Points, in no order, along strands that fork, close into loops and pass close to each other.
Two points are linked if the straight distance between their rows is under 90.9.
(74): [-69   7  -1 -31  11 -23 -15   6  -4  -6 -22  40   6  36 -26  13  -9  23
  52  35  19 -19   5  -1  40 -16  -5  32 -18  22  10   1  32  -9  36]
(1040): [ 30  -2  -6  18  27   5 -14  -3   8  34  37  14 -56  16  13   8   4  13
  12 -17  44   5 -23  -7 -14  -7 -16  -4 -25  30   7 -23 -19 -16  27]
(1343): [-22  19  42   1 -19  -5 -26 -24   6  13   8  12  17  -4 -14  -7  26   2
  21   5 -22   1   6 -17  23 -18 -17   3  -5 -12   6 -12   6 -13   5]
(281): [  1 -10  -3 -11  15  -1  16  14   1 -24   9  -6   3 -12   4   6 -19 -33
  -2 -13 -11   4  11  19 -32  33  26  11   9 -23  -9   4 -19   6 -31]
(1039): [-21  25  29  -9 -62  -8 -10  -3  -7 -10 -17   1  44 -14 -19  11 -11 -30
   2  21 -36  -8  11 -18  15 -16  -4  -5   8 -50  14  15  31   4  -5]
(703): [  5 -13 -42 -49  22 -18  20   5   2 -17  16  -5 -21 -11  18  10   0 -43
   4  -1  31 -10   4  14  -1   4   2 -21 -17   5  17   0 -16  -6 -18]
(726): [-53  -8  -9   9  50  12   4  11  10 -17 -17  55 -34   7   2   1  19  21
  19 -22  18 -17  20 -15  11  16   6   3  24  17 -16 -10  10   0  -7]
(1069): [ 22   9  23  15   2  21 -18   7 -29  25   1 -12  16 -11   7  -1   7  11
   2 -12 -38  40 -20 -11 -17   4  15  18  24   2 -15 -12   0  -2 -20]
(1468): [ 13  16  28  59  21  21  -2   3  12  26   0   6 -24  18   4  -2   7  50
 -12 -16 -14  -1  -2 -15  -8  22  -7   9  17   1 -20  -9   8   7  24]
(1384): [-22 -21  -3   7  32 -17  11  -9  20 -23 -18  17  -8  -2   1 -21  22  -2
 -25 -19   5   9  25   3  35 -10   1 -36  14 -10 -10   1   0  -2 -27]
(1009): [-26   5  11   8  14 -16  -4   2  17 -10  -4  23 -25   9 -21  -4  -4  28
  17  -4  22  -4  11  -7  12 -19 -18 -34 -25   8  -2  12  -3 -15  19]
(97): [-28   1  16   0 -43 -17 -14  -6  21  -1 -23 -21  36  -6 -21 -15  13  40
   0  41  -5 -17 -14   0  23 -42 -49 -17 -25  22  -2  12  29  -5  30]
(57): [  9  -6   7   7 -23  -4  -1  -4   0 -12  -5 -12  41  -4   4 -18  19 -22
 -43   5 -26  17  12  -6   5  10  13  -4   8 -46   3  11  12   4 -22]
(18): [ 12  24 -12  -1  23 -25  -6   4  -3  23   1  19 -14  10 -14   7   0  36
  20   6  -7  -5  -6  -1   5   4 -19   0 -19  19   9  -3  56 -22  16]
(337): [-19  26  21  10 -46  -1  19  -7  -7   8 -39   2   9 -13 -20  -4 -20  14
  44  20 -32 -57  -1  17  -5 -22 -24  -4   3  26 -17  13  23 -14  38]
(743): [  4   7  -4  -8 -25   9   4 -22 -24 -20 -19   0  13  -9 -27  17 -52   5
  54  32   2 -11   8  23 -16  -1  -6  26   8  17   0  27 -20 -22  31]
(283): [ -2  29  -7 -52 -28 -27  11   1 -19 -17 -12  25   9 -13 -36  42 -42 -22
  70  30  -1 -11   5  20 -25  13 -24   6 -27   6  30  12  -5 -38  -2]
(191): [-28  12  28  -3 -43  -6  15  -5  16  -1  -8  -7  16 -51  22 -21  24 -18
   0 -14 -25 -32  -1 -30   4 -37 -25 -22   7  -5  -8 -22  -5  14 -35]
(398): [-12   6   9   5 -36 -12  -4  14  -2  -6 -24   5  48   4  -5  -4  -5 -25
 -31  20 -21   2  14 -29   9   6  -3  -1  15 -57  15  20  46  17  -2]
(144): [ 29   7  11   3 -18   8 -36 -17  -2  -1  55 -13 -14   0 -15  23 -38 -12
  21  11  37  35   2  -5 -38  15   9  -5 -19 -37  19   2 -43  -3   8]
(1265): [ -8 -20 -19  27   3  -9   5  20  17  -5 -32  23  16  30 -17 -24 -19  22
 -32   8  14   0  14  -7 -18   8  -6 -16  -1 -35   9  36  40  35  -6]
(1048): [  6  10 -12  22  39 -13  -3   8   4  18  -8  18 -37   2  -2  17  14  55
  10 -23  -9  -5   2 -12   2   8 -14  -4 -17  51 -12 -19  48 -24  14]
(461): [ 22 -15 -28 -28  34 -19  23   4  -1 -10  26 -29 -25 -10  34  12  -4 -30
 -26 -33  13   8   0  24 -16  24  25 -17 -19 -12   6 -16 -22  -9 -19]
(874): [  8  20  -4 -29   0 -31  -5   8  -7  -6   9   8  14 -23  11  17  12  -8
  -3 -19 -32  -3  12 -28   7   5 -14 -17 -14 -16  13 -24  48 -23 -30]
(1393): [ -2  -8   0  32  28   8 -11  -3   8  -9  -9  13  11  19 -14 -10  -5  22
 -14  -5   3  20  25  12  -2  27  16   7  13 -14 -10  12  -6  -1  11]
(236): [-53   9  -2 -27  -7 -12   4  -2  -7 -16 -47  26  13  12 -28   6 -25   3
  49  36  17 -42   9   6  29 -19 -21  -2 -15  17   1  35  21 -13  38]
(736): [ -1  28  19   1 -23   3  10  17   4   2   5  -3   4 -38  19 -18  15  -8
  -2 -36 -45  -3   3 -23 -10 -23 -18 -23   2  -4   2 -18  10   6 -48]
(536): [-20   7 -22 -33 -13 -21  20 -12 -14 -18 -28  -3  20   7 -20  11 -32 -10
  38  33  24 -26  -2  34  41   0 -12   5  -5  12  11  21  18 -27  64]
(237): [-46   5   9   8 -16  -8   6  -9  17  11  -6 -24  35 -16  29 -26  68  14
 -41  -2 -36 -38  -9 -24  52 -33 -11  -2  24  -7 -26 -35  37  18  -1]
(459): [ -7  17  10  38   3 -13  -5  -8  16 -19 -20  23 -17   4 -44 -17 -28  24
   5  -4  12   1  26  11 -14  -5 -21 -47  -4 -20  -4  33   3  -2  18]
(8): [  7  10  17   8 -53   7  20  -6  -1  20 -18 -31  28  -7   4 -25  -3  -9
 -12  32 -24 -47 -19   4  10 -22 -21  -4  -5   5  -1  15  18  17  40]
(245): [-26 -11  -9 -33  24 -15  19 -17   9 -21 -15  -6   2 -15  14  -9  23 -27
 -20   8   6   1  15  13  44  -7   7 -35   4   2  -6  -5  -6 -13 -16]
(1270): [ 12 -25 -36 -48  13 -26  22 -11 -23  -2  26 -13 -38 -17  31  11  17 -37
  11  -4  46  -7 -21  29  24  -4  10 -18 -14  33  25 -17 -25  -5  -3]
(119): [  7  29  13  38  -7  24 -13   2   1  46  18  13 -20   9   6 -10   8  27
  10   1 -32 -20 -14 -20  -5  -6  -9  34   6   7 -24 -12  20   9  21]
(1136): [ 12  -2   3   8   7   5 -18  11   8   2  35  -3 -19  23 -11  19 -27 -15
 -15 -10  33  26   5  -3 -39  23  28  15  -1 -41  11  -7 -39  15  -3]
(471): [ 12 -24   8   1  25  10 -14  24 -23 -20 -10   9  -3  -1   2  16   9  23
 -11 -26 -16  71   8  -4 -16   2  23  17   5  28  -9 -14   4  -9 -56]
(381): [  5  17 -15 -11 -15 -31  14  -7   7   6  -1 -16  27  10  15 -13  10   5
 -30  16 -15 -33  -1  -2  44  13  -1   6  -7 -16  10   6  65  -7  25]
(1109): [ 22 -12   7  23 -19  41   6  16  -7   7  -2 -22  19 -22  13 -15 -20 -15
  -9 -19 -24   1   7  12 -59   4  22   7  12 -13 -22  13 -29  25 -36]
(794): [ -1 -35 -23  -6 -11   8   9  29   8 -18 -31   6  22  29  -6  -4 -20 -18
 -35  16   8   6  14 -13 -33  11  11   2   2 -36  11  37  18  46  -9]
(991): [-18  18  -5 -32   1 -25 -16   1  -1 -11  -7  33  10  -4  -1  19  26   3
  23   7 -11  -3   9 -12  27 -11 -11  -3 -16   8  10 -13  39 -27 -35]
(1368): [  5   1   9   2 -18  -6   2  -8   2 -25   8  -4  13 -22 -18   5 -24 -35
   2 -21  -9  15  21  20 -32  16  14 -23   1 -35   3  13 -28 -13 -30]
(1479): [ -4  -4 -10 -51 -14 -12  17   8 -28 -18  -3  -1 -23 -16  20  20 -19 -54
  31  11   5 -22   2  20  -7  10  -6  -7 -11  21  17  -3 -12  -9 -17]
(379): [  8   7  22  48 -27   6  -3 -12   6 -14  -7 -11  27 -19 -31 -17 -13  14
 -13  -2 -13  23  16  10 -12  -8   0 -16  17 -30 -14  15 -17   1  -1]
(1388): [ 43  -3  -2  32  19   9  -4 -11  16  15  38 -10 -44   2  -6 -10  -8  25
 -10 -12  34  10 -16 -13 -24 -15 -12 -30 -24  13 -10  -1 -16   0  40]
(567): [ 16 -18 -27 -41  11 -11 -12  34 -16   4  11  12 -12  12  16  26   2  -8
  -6   3   4   8 -13 -29 -17  -2   1  14 -28  16  31  -2  23  18 -32]
(673): [-19 -16 -18  23   7 -16   4   5  23 -22 -48   2  18   4 -14 -30  18  67
 -25   4 -16  -3  12  -5  16 -22 -30 -19  13   9  -9  16  45   5 -14]
(1358): [ -7  12  -4  25  24   0   7  19  17  -7  -7  18   4   6  -7   2  -6  -5
 -10 -20 -17   7  13   5 -23  32  26  11  15 -41 -14   9  -3  11 -12]
(161): [ -5  12  13  16  32  22 -10 -30  -5  13  -8 -12  30  24  10   0  24  15
 -32   4 -22  28   0  14  29  17  21  42  23  -4 -13 -16  -5 -15  16]
(1472): [ -7  -7  22  27 -13  31   8  26  12  -9  -5  23 -27 -28 -11 -13 -19   1
  28 -36  14 -10  15  11 -49 -24  -4 -28  -2  11 -18  13 -31  15 -36]
(189): [ 32  13  23  25 -31  29   0 -30   3  29  17 -41  26  -1   1 -16 -21 -18
 -17  21 -18  -9 -16   9 -23   7  -4   2   7 -29  -8  15 -30  19  42]
(489): [ 18  14  19  23   3  30  -6  -8 -11  18   6 -10  28  16  13   9  20   4
 -25 -13 -32  31 -14   2   6  29  18  43  25 -20 -11 -23  -9   6 -14]
(688): [-26  22  31   4 -22 -11  -6 -12  -6 -21  -5   2  31 -26 -10   5   2 -27
  14   3 -29   4  14  -4  21 -11   7  -5   4 -19   1  -4  -1 -15 -23]
(1031): [  6 -44 -23  -8  -2  -7  -6  23   5 -32  -4  -7  22  13  -9   7 -36 -30
 -42  -2  21  22  17   4 -34  17  17 -11  -7 -38  15  35  -9  20 -19]
(1329): [  7   3   5   2 -25  20   8  -5   2  19  -6  -6   3  -6  21 -31  10 -11
  10  16  -7 -35 -21  -7   7 -19 -11  -8  -3  19   4   0   0  30  12]
(831): [-40  -7  16 -15 -43 -31  -9  -6  19  26  -2 -26  20   6  -8  -8  36  47
   7  29   2 -29 -28 -12  60 -47 -35  -9 -46  19   8  -9  46  -9  43]
(1409): [ -7  28  -2 -22 -13  -5 -13   4 -21 -12  -8  23  -5   1 -47  31 -44  -3
  72  38   9  -3   4   9 -23   9  -6  23 -12  11  28  16 -17 -21  30]
(1035): [ -6  33  12  17   0   7  -4  -5   6  36  26   8 -16  -4  25  -5  40  16
   1 -18 -29 -26 -17 -26  18   2 -11  18   3  10 -20 -37  38   9  11]
(494): [ 24   5 -23 -33   2 -19  -5   1 -10   5  39   6 -40   9  14  24  -6 -28
  34  14  31  -1 -18  -3 -10  21  19  27  -7  10  30 -24 -32  -5   5]
(1246): [  4  21 -18 -56 -20 -34  12  -9  -9 -38   6  14  -7 -20 -23  28 -44 -38
  37  19  17  -5  34   3 -10  14 -13 -12 -23 -11  25  10  -6 -28  -4]
(477): [ -1 -16  25  37  -1  29 -31  -4   4  -2   5   0  11  24 -25  -8  -8  15
 -14   5  39  41   3  -9 -15 -19   5   5  15 -13   0  17 -42  20  11]
(1549): [ 19  -8  11   3  17  19 -21 -15  -5  37  31  14 -45  13   9   7   8   6
  23 -14  32  32 -16   9  -8  -4  11   9  -3  34  -1 -24 -50 -19  16]
(887): [ 27  -1  21  -1  10  22 -29   8 -21   4  20   0  -1 -14  -7  20  -5   8
  17 -15 -17  51  -1   1 -22   2  15  29  -2  22  -1 -12 -18 -15 -40]
(111): [-15 -18  -9 -10   8   7  27  -6  10  16  -1  -9  -3 -28  52 -24  56 -11
 -42 -18 -23 -26 -12 -24  17 -13  -6 -16  11 -12 -17 -31   6  32 -38]
(1092): [ -9  12  -7  28   1  14   5  24  27  23   5  -2 -12 -24  33 -22  33  35
 -24 -27 -38 -19  -9 -40   5 -15 -29 -12  14  -1 -12 -19  20  41 -29]
(1232): [ 51   7  -4   6  18  13 -12  -2 -16  38  30 -37  12  10  22   8   0  -5
 -22  11  -1  42 -29  -5 -23  30  30  30   0 -20  10 -13 -27   4  -2]
(1223): [ 33   7 -20 -17   8 -12  10  12  -5   7  29  -5 -35  13   8  10 -35 -31
   4  17  33 -15 -11   6 -33  30  14   8  -9 -14  27   4 -27  16  31]
(526): [ 51  -7 -16 -13 -13  -5 -18  -1 -35   7  21 -18  16  19  -4  14 -12  -6
  -4  33  -1  37 -21  -1 -16  35  19  33   4   1  30  -4 -17  -5   7]
(25): [-23  -2  29 -13 -26   8 -37  -2   6  11  13  23   4  20  -8   3  15  -5
  16  11  11  14  -7 -43  24 -29 -10  -1 -10 -15  19  -5   0  13  -6]
(1469): [ 44  10 -32 -15  30 -22  14  -9 -13   3  25 -16 -14  -2  22   9  15   5
 -16  -8   9   4 -12  19   7  18   6  -2  -9  22   2 -19  21 -28  -7]
(67): [ 10  39 -15 -15   4 -32   7   1  -2  20  11   6 -24  12 -12  17 -22   2
  25  20  10 -27 -16  -5  -3  15 -14   3 -27   4  18  -6  18 -19  33]
(301): [-25 -12   8  -1   3   1 -10   2   8 -22  -2  24 -10   8 -25  -6 -18  -1
  14 -12  21   8  12   1  -3 -15   4 -23 -11   0   5  12 -13  -7 -24]
(555): [ -4  16   9  26 -10  20 -18  32 -17  17   9  19   4  -8  -4   0 -12  16
  19 -19 -53  18   0 -20 -27  -4   0  27   2   3  -6  -3  15  16 -30]
(1420): [  4 -12  24  41  10  33  -5  28   4   0   3  12 -13 -17   1   2  15   9
 -13 -40 -34  32   5  -5 -39   8  14   3  18  -2 -35 -16 -28  18 -53]
(1544): [  7   5  13  -5 -39  29  -5  14 -13   1  -3   7 -20 -28  -8   6 -28 -14
  51  -5  12 -19   4   5 -54 -26 -20 -16 -16  23 -11  14 -27  15 -26]
(483): [-17  -7  -7  31  19   6  -4  -9   4 -36 -28   8  11   4 -39 -16 -41  18
  -1  -5  17  13  36  25  -2   5   7 -20  16 -27 -21  36 -14  -5  18]
(787): [ 19   7 -15 -21   3 -21  -7   3 -10  -5   5 -15  30   0  18   7   5 -15
 -27   2 -26  19   5 -15  14  15   9  -2   9 -31  20  -3  36 -15 -22]
(1389): [-17 -15 -11  22   6 -32  -6  21  16 -22 -43  15  17  25 -28 -27 -19  32
 -31   9   3   1  21  -5  12  -4 -25 -21   5 -16   1  33  59  -3  12]
(1502): [ 21   8  -5 -21 -38  16  -3 -20 -20   2   2 -23  -2  -8  -3  12 -35 -37
  28  41  17 -24   0   7 -11   4  -9  -8  -4   2  16  24 -23  14  33]
(272): [  6  -8 -23 -34  10 -16 -20 -14  -7 -22  32 -16 -22   4  -9  16 -32 -39
  34  29  41  23  -7   8  -8  18  23  22   4  -9  31 -12 -55  -6  13]
(865): [ -8  11 -28 -26  14 -31  30 -12   2 -21 -23   6  24  15  -8  -3 -20  -6
  13  28  11 -43   7  27  31  19   7  32   6  10   6  13  34 -20  42]
(730): [  1  21   0 -34 -12   5  15   1 -27  13  -7   7   7 -13  17  12   4 -22
  53   7 -24 -23 -20  17  -3  -7   9  30  16  44   5 -17   9 -20  -5]
(1200): [ 52   1  -9 -17   6 -13 -20  12 -30  25  25   0 -15  29  13  26   4  23
   9  22  19  20 -37  -2 -10  -7  23  43   0  46  29 -17   4   1   6]
(715): [-28  12  24  -3   5 -10 -23  -1   6 -45  10  22   8 -13 -55   9 -27  -5
  31 -18  18  36  32   5   9  -9  -2 -37 -15 -16   7  18 -27 -27 -12]
(1090): [ -6   5   1 -14   4  -3   1 -24 -16  11  12  -8   8  11  20  -5  28  -8
  -2  21   7  -9 -14   6  53  -3   5  14   2  21   0 -15  17  -9  18]
(920): [-23  -6 -27   3  46  -4  -2  10  16  -4  13  14  -8  29  -2   3  -8 -19
 -33   6  36   2  15   0  14  40  22  30  12 -42   7  -4 -17  21  17]
(651): [ 31  -9  -2 -27  -1 -20 -12 -26 -36   9  21 -20   9  10   7  18  19 -28
   2  32  14  25 -25  16  15  16  21  45   2   8  22 -19 -18  -6   9]
(1059): [  4  22   8  -8 -22  10  17 -18 -31  -9 -37   0  27 -18 -14   9 -35   7
  46  18 -24 -37  -3  30 -10  -6  -9  12   1  33  -6  19  16 -35  13]
(360): [ -4   0  18  -6 -10 -19 -23  15  11 -43  24  12   0 -13 -39  29 -33  -7
  11 -20   1  38  28   9 -19   8   8 -37  -7 -37   7  15  -3 -21 -36]
(609): [ 27 -10   3  -1  -7  10   2 -13  -6   7  -1 -19   9 -17  -9 -13  -8  10
   5  17  17  -3 -21  24  -5 -33 -24 -28 -19  34   3  11 -10 -16  19]
(1484): [ 32 -29 -16  -2  46  -7  17  -2   5   8  26 -23 -30 -11  38  -7  24  -4
 -23 -30  17  14  -8  14   0  13  12 -17 -15  19 -12 -18 -18 -20 -19]
(150): [-10   0 -19  -1  53  -8   9  20  -4  -8 -13  31 -33  13  -4  13   8  26
  12 -22  -5  -8   9  -2   9  14   4  13  14  30  -7 -13  29 -13  -9]
(882): [ 21 -31  -1  16  35  -2  14   6  31  -2  15 -11 -25   4  13  -1  14  14
 -41 -33  27  33  10  -3  -3  11  -8 -41  -7   6 -10  -1 -12  -6 -11]
(52): [-25  -9  -6  54  60  15  -4   6  24 -12 -19  17 -34  33 -19  13   4  40
 -18 -41  16  35  21 -10   0  22  12   5  15  19 -20 -11 -11  -5  10]
(747): [  6  -1  17  26 -37  -1   6   3  -1 -26 -17  -1  38 -22 -38 -16 -27  12
   6 -10 -24   9  19  13 -26 -19 -17 -33  11 -12 -14  41   0  -7 -28]
(225): [  0   7   4  -1   7  28  -5  27  -5   4  -5  23 -20  -6  -2   5 -12  12
  36 -19 -27 -16   7  -4 -29  -7   4  17  11  31  -8   6   5   4 -24]
(934): [ 25   8  -1  13  12   4 -19  15   0  13  44 -18   4  -1  12  20  -8 -12
 -24 -18  -3  38   0   3 -38  46  31  28  -4 -49  -7  -5 -33   5 -20]
(607): [-22  10 -13   6  -7  25  22  20  25  21  -1  -8   7 -28  45 -29  42   4
 -45 -36 -37 -22  -7 -42 -10  -7  -4  -6  14 -30 -21 -21  -2  65 -35]
(1283): [  1   5   5   5 -49 -11  12 -13   5 -23 -30 -14  43 -28 -25 -20 -18  12
   2  16 -23  -4   4   8  -9 -25 -36 -35  -2  -7  -2  27  15 -27   2]
(1442): [  8 -33  -6 -21  -2  -2 -13  44 -14 -17  -3   4   5   3  -3  16  -8  -6
   1  -9   1  35   8 -18 -33 -16   3   1 -17   9  19  14  11  30 -61]
(326): [-38   8   7 -14  -6 -12   0 -22   7  13  -2 -13  15  23   2  -6  17  -1
   3  29  16 -29  -3  17  61 -14   1  32  -2  17   0  -2  12  -5  58]
(786): [ 17  14  13 -11 -22  18   8   6 -20  12  -5  17 -23 -19   7   9  -3 -15
  43  -7 -16 -12 -12   8 -38 -16  -7  11  -7  36  -2 -13 -13 -13  -6]
(661): [-14   4  -8 -52 -14 -22 -10 -16  -2 -40  25  -7 -13 -16 -24  26 -36 -49
  40  12  36  14  20   9   4  20   9  -1  -7 -20  22   8 -50 -20  -2]
(1474): [  0  -8  -6 -32   9 -14  -8 -26 -10 -17   4  -4  10   2   9  -2   9 -28
  -3  18   2  14  -6   9  29   4  19   5   6   2   9 -11 -13 -24   3]
(1525): [-11   0  -6 -13  15   7  34 -24  10  21   1 -18   4 -12  53 -13  45 -32
 -26 -13 -18 -44 -16   1  22   7   9  -1  17  -4 -17 -24   6  12  -7]
(305): [-39   0 -10   5  30   1  -2 -11  16 -14  -2   0 -10  38 -15 -13 -10  -6
 -27  18  40 -12  11   6  34  16  11  13  17 -31   7   7 -17  15  57]
(1256): [ 26 -26 -19 -32  12   2  28 -18 -17  16  17 -26 -19  -3  27  -5  13 -16
 -13  10  39  -8 -34  39  20 -25   5 -25 -19  47  13  -8 -29   2   0]
(246): [  4  -7  24  32 -21  45   3  22   6   3   6  17 -14 -12   0 -12 -17   7
  -3 -38 -14   7  12   5 -50 -17  10  -4  15   6 -34  11 -46  36 -33]
(735): [-10  18  14  -2  23  -4   3 -25 -10  -3 -15   4  25  18   1  -6   8  -6
   5  20 -19  12   4  38  31  31  32  49  26  10  -9  -6  10 -25  28]
(869): [  8  -9  18  15  -4   9 -45   5 -10  12  10  18  -1  27 -12  13   0   8
   5   6  21  35   6 -33  -5 -21   8  10   1   8  13  -5 -23  19 -16]
(51): [ -7  -3 -14  31   9  -6  17  14  21   4 -20  -2 -13 -13  13 -27  26  53
 -36 -22 -33 -12   5  -9  -1 -13 -20 -23   9   8 -16  -2  30   8 -18]
(691): [  1 -57 -17 -17  17  -1 -23  34   1 -37   7  -1  16  19   0  11 -11 -20
 -26 -12  20  49  -1 -10 -27  14  14   2  -6 -15  18  16  -3  19 -56]
(1236): [-51   9   5   4  11 -12 -18 -20  15   6   5 -11  16  37  -1  -8  17 -15
 -10  28  33  -8   2   2  65  -2  14  22  14 -28   3  -2   1   2  55]
(1042): [  2 -11  -2   6   4  33   7   5   7  21  10   4 -28  -3  17 -20  10  -8
  -7  -7  13 -14  -3  -5  -3 -14   6 -10   0  21  -3  -5 -28  21 -11]
(835): [ 21 -17   0   9   5  15  12  -1   8  13   2 -28  25 -20  35 -11   6  -4
 -39 -25 -21   6  -4   9 -37  10  21 -14   3 -23 -18 -10 -26  18 -27]
(1068): [ 38 -30   0 -11  -3   3   6 -18 -10  20  23 -36   2 -18  28 -15   8  -4
 -12  -3   9  -1 -32  17   3 -32  -6 -30 -16  32 -10  -9 -15   0 -15]
(1218): [ -1   1  -9   6 -42 -31  -5  -8   0 -18 -29 -11  56 -23 -15 -16  -5  14
 -14  20 -34  -7  16  -4  26 -19 -36 -16   1 -20  -1  24  66 -34  17]
(229): [ 26  21 -18  -3  10 -13 -11  -3   3  25  37  -1 -40  20 -14   9 -29 -17
   8  12  39 -15  -7 -10 -13  15   2  -6 -26 -23  24  -7  -8  -7  55]
(947): [ 10   4   4   5 -11  27  15 -23   3  16  12 -34   1   1  17 -13  -4 -28
 -14  16  19 -21  -1  24   3  15   5  -5  14 -25  -8  12 -33  17  53]
(578): [ -3 -31  11  24  17  47  -9   6  13  26  10  13 -28  15  18 -11  40  23
  -9 -27  12  15 -13 -10  -7 -13  -4   4  12  30 -25 -11 -34  17 -15]
(803): [ 27  -2 -23 -69 -32 -12  31  32 -35 -18 -23 -13   1 -14  22  34  -7 -59
  32  14 -15  -8 -11  16 -11  18   0   2  -4  21  38  -5   6  -4 -32]
(674): [  2   1 -21 -17  31  -1  24 -18   4   5  14 -10   6   5  49   1  36 -31
 -38 -11  -5 -21  -5   6  34  31  29  15  23 -17  -9 -17  -5  -7  12]
(1499): [  9 -10  27  62  -7  11 -19  -7  10   3  -1  -4   2  18 -37 -21 -17  46
 -33  -5  15  33   1  -7 -11 -11 -15 -15  12 -24  -5  24 -17  14   8]
(936): [-21 -13   8  39   3  49 -11   2   8  23 -18  10 -15   6  12  -8  55  60
 -24 -21  -6   3 -11 -27  12 -24 -14  21  21  24 -39 -10  -6  27 -19]
(446): [-13 -31  -7  26  54  11  12  23  17 -24 -13   8 -38   1  -4  15  16  24
 -24 -48  -6  35  28   1  -1  33  20  -9   7  17 -23  -6  -3 -10 -28]
(1515): [ 20 -16 -16  25  40  -8   8  -3  22   5   3 -15 -46   5  -2 -17  10  44
 -24 -13  36  16  -2  -2  13 -10 -16 -34 -19  26 -16   7 -13   3  22]
(942): [ 48  -8   1   1 -47  25  -7 -28 -20  12  14 -27  16   3 -15  -4 -29 -28
   8  30  11   9 -19   1 -38  16   5   0   1 -13   6  23 -36  29  28]
(1021): [ -3  13   2  -4   8   8   6 -10 -22   4 -15   9  21   2   4   3   7   0
  18   9 -34 -13  -6  17  -1   9  20  36  16  16  -8  -4  20 -17   0]
(968): [  4   3  -4 -24 -32  13  21 -15  -4 -14 -20  -3 -21 -11  -5   8 -36 -26
  31  17  18 -51  -1  16 -13  -8 -31 -44 -23 -11   8  25 -22   3  32]
(1385): [  5   9  14  21 -12   3  22   0   9   6  14 -14  14 -36  22 -21  19  -9
 -35 -38 -33  -8   1  -6 -26  -9   0 -18   7 -24 -19 -26 -12   7 -36]
(282): [-49  -5   8  30  28  26 -12  -6  12  12  -5  31 -29  15   0  -4  26  17
   9 -10   4  -9  13 -12  21 -10   1  12  27  13 -11   0  -1   8   8]
(1122): [-42 -18  19   7  14  29 -17  13   3  12 -17  39 -21  11  -5  -4  37  35
   5 -13   0  -1 -15 -30  19 -22 -12  19  20  43 -14 -10  13  17 -16]
(571): [ 11 -10  -3  -5   1  20  23 -20  15  -9   3 -19  -8 -12   1 -25 -10 -36
 -12 -11  23 -24  -5  19  -6   0  13 -41  -6 -17  -2  25 -35  17  14]
(102): [ 29  -2  -7  -9  17   1 -21 -17 -24  34  40  10 -32  16  16  25   9  23
  25  15  39  19 -33   4   7  -5  15  45   4  46  13 -26 -26 -14  19]
(384): [-24  19  20   9 -44   2   5  -9  15  13 -13 -25  18 -30  22 -25  40   3
 -13   1 -35 -39 -19 -18  33 -45 -21  -5  20  -9  -8 -25  13  32 -16]
(1356): [  0   2  -6 -14 -37 -33   1  11   8   0 -28  -8  47   2  -8 -14  10  16
  -9  29 -28 -22  -4 -28  34 -14 -31  -4  -9  -8  12  -4  73  -6  10]
(370): [-34  19  13 -25  22 -18 -21  -9   2  -3 -14  34   5  21 -16  24   9  16
  47   8   4   5   8  -8  27 -22  -9  13 -22  24  15  -2  26 -25   4]
(1215): [-10  -9  -6  -6 -17  -4  29  -5  16 -16 -11   5 -11 -10  -3 -16 -16 -27
  14  14  23 -34  17  -3  -2 -16 -16 -43 -20 -11   5  17 -11  16   9]
(278): [ 13 -23   7  25  25  18  13  24  -9 -10 -19  -1   8  -8   6  23  10  19
 -24 -38 -35  46  16  15 -39  28  21  29  21  13 -28 -13 -11  -5 -53]
(561): [ 45 -13 -27 -16  14  -9  -3  18 -12  23  13 -14   1   5  25  12  10  -1
 -11   8   2  15 -28  -4  -1   0  16  19  -1  27  18  -7  24   8  -8]
(1202): [-14   5  -5   0  35  -5   2 -15  10   7   8   9 -10  11  17  -1  22 -15
 -21  -9   8  10  10   4  17  39  26  32   8 -27   4 -25 -28   2  12]
(1443): [-21 -29  -1  31  47  -5  12   8  30 -29 -15  11 -34   6 -10  -8   5  11
 -28 -55  21  34  24   2   4   6   2 -37  -6  -8 -19   7 -14   0 -28]
(50): [ -4 -10   7  65  41  34   3  14  17  15  -4  24 -38  23  -5  -9  11  42
 -15 -35  22   5   4  -7 -11  18   4  13  12   5 -21 -13 -16   0  24]
(228): [-10  17  16   9 -73  -2  21 -12 -10  -1 -43 -24  35  -6 -14  -4 -30  -4
  10  32 -30 -62  -1  12  -8 -19 -26 -10   0 -12 -17  19  31   1  45]
(558): [-17  10  -1 -31 -28 -45  -8   2   9   5   0 -25  34   0   0  -1  44  29
   6  19 -21 -34 -19 -20  59 -19 -26  -3 -26  18  -2  -5  72 -22  15]
(523): [  9  16 -27 -20  -1 -28  22   3  -9  -2   3 -17  14  18  14   9  -6 -15
 -15  29 -10 -28  -9  18  33  30  18  30   7  -5   9   6  48  -8  47]

A piece is two or more points that can be reached from each other along the links. Count, over all rows, the pieces, the separate loops (a circle has one, a figure eight two, a Y none), the forks (points with three links) and the tips (points with one).
pieces -> 6
loops -> 8
forks -> 10
tips -> 6

A tip is a point with one link. Name the tips that can be reached along the links from each point below, in the order of the rows.
(1256) -> (144), (1035), (609), (803)
(74) -> (97)
(1472) -> (237)

A fork is a point with three links, a tip a point with one. Leave the first point through the second and follow the links. Name the first fork or tip that comes.
(1039), (688) -> (1356)
(567), (1442) -> (1474)
(111), (607) -> (561)
